Each scene shows the same named points in several views. A view is turned or mirrored, shifted and resized as a whole, has a little noise and may leave points out.
In the rows, zero is written as 128.

Scene 1
View 1
Tes: [ 88 174 143  90 150 132 120 169 129 107 219  70]
ligi: [129 156 117 151 125 131 122 120 157 142 157 143]
Pobeg: [113 134 176 226  71 177 103 139  71 131  92 105]
Dorin: [109 147 119 137 112 136 122 148 109 138 154 134]
vilu: [104 157 133 128 125 135 121 150 126 124 177 105]
Fako: [105 163 135 130 127 135 120 148 123 122 176 107]
fave: [130 135 137 198  87 155 119 126 100 147 102 147]
muto: [116 176 113  87 165 115 123 133 183 120 226 108]
Tig: [112 168  98  88 150 113 133 145 149 134 199 131]
Tusir: [136 170  64  70 169  91 140 118 198 146 208 173]
pasuv: [107 160 131 130 128 135 120 141 132 126 172 114]
Bamus: [ 87 171 135  88 150 133 122 170 130 111 219  78]
kudo: [106 158 137 138 120 143 117 148 123 122 167 103]
vub: [ 95 165 132 106 137 131 119 160 118 119 196  95]
Mibez: [119 163 128 135 131 130 123 131 150 131 172 122]
Muzam: [123 154 129 153 118 136 122 132 134 135 150 129]
Zigog: [111 156 159 170 109 155 113 139 121 118 154  95]
gode: [ 89 165 136 104 135 136 122 166 117 115 196  86]
Dema: [111 157 137 138 127 141 115 142 130 126 167 110]
View 2
fave: [ 39 119 141 106  99  97 124 114 133  93 189  62]
Zigog: [ 85 163 127 109 115 104 112  99 110 143 153  80]
Tig: [156 158 122 160 111 156 168 117 156 133 128 125]
Tes: [153 199 107 151 117 159 121  83 124 188 123 116]
muto: [188 176 115 147 126 138 168 123 134 153 106 139]
Tusir: [198 131 128 167 119 149 218 154 174  98 123 146]
kudo: [104 163 126 127 110 130 123  99 126 144 148  89]
vilu: [ 93 159 127 135 103 140 124  96 130 144 158  90]
pasuv: [118 157 124 135 113 127 138 109 133 141 148 101]
Muzam: [100 143 135 125 109 109 142 116 132 117 159  91]
ligi: [120 134 133 124 110 111 158 131 139 108 149 100]
Bamus: [149 197 107 150 115 162 126  90 129 183 122 118]
Fako: [110 163 123 134 111 134 132 101 131 145 144  98]
Dema: [108 159 127 130 113 123 133 109 128 139 148  98]
Dorin: [ 91 148 131 140 103 141 139 109 145 125 163  88]
vub: [130 183 117 151 112 152 133  97 131 164 135 109]
View 3
Zigog: [121 147 129 186 131 127 128 109  85 149 173 101]
vub: [ 91 150 169 145  89 168 100 118 115 125 174 139]
Dema: [106 146 139 152 111 136 109 113  98 135 159 111]
muto: [ 82 127 190 156  63  98  95 117 131  87 160 141]
ligi: [110 141 118 134 104  96  90 105 107 113 122  93]
Mibez: [103 140 139 147  96 113  98 112 110 115 144 113]
Tusir: [ 76 128 153  73  30  93  48 112 154  53  83 125]
gode: [ 88 150 172 154  85 177 103 121 112 132 177 138]
Bamus: [ 78 142 196 157  72 178 106 119 121 120 187 154]
pasuv: [101 146 141 147 100 139 105 112 107 126 155 118]
kudo: [108 145 140 158 113 146 112 114  98 139 166 112]
Dorin: [107 159 112 132 117 155 104 108  99 138 140 102]
Muzam: [113 147 113 147 120 117 109 106  97 132 137  96]
Fako: [103 147 146 155 103 150 108 114 105 133 162 118]
fave: [135 164  59 154 168 117 120  99  71 166 126  57]
Pobeg: [156 168  66 198 199 137 148 100  44 202 171  57]
Tes: [ 76 141 207 162  70 178 104 128 120 120 193 157]
View 4
Zigog: [108 133 149 117  85 105 115 125 131 127 165 145]
pasuv: [122 129 147 129 116 116 126 121 134 128 163 133]
Fako: [126 131 142 128 116 112 122 120 136 135 164 135]
vilu: [129 130 140 132 119 111 120 119 137 139 161 135]
Tig: [137 126 151 132 163 135 145 121 137 117 164 122]
gode: [145 132 131 144 133 114 113 111 147 156 159 128]
kudo: [124 132 139 127 102 105 116 119 139 137 162 140]
Dorin: [132 128 142 101 105 116 115 114 139 119 174 145]
Pobeg: [101 135 137  79   4  74  76 115 132 126 182 173]
Muzam: [107 127 154 111  93 111 128 125 127 113 168 139]
ligi: [101 126 162 114 110 124 141 133 125 101 167 139]
Dema: [119 132 142 126 107 108 122 123 135 130 164 137]
Mibez: [110 131 152 125 114 120 136 126 131 119 163 133]
vub: [144 131 132 141 135 117 121 115 146 148 161 125]
fave: [102 120 154  73  43 103 104 119 122  99 189 163]
muto: [120 134 152 168 171 134 156 134 134 132 143 112]

Which points are out of place in each view (at most two, in the order of its rows)? Write - if all are in place.
view 1: -
view 2: vilu
view 3: muto
view 4: Zigog
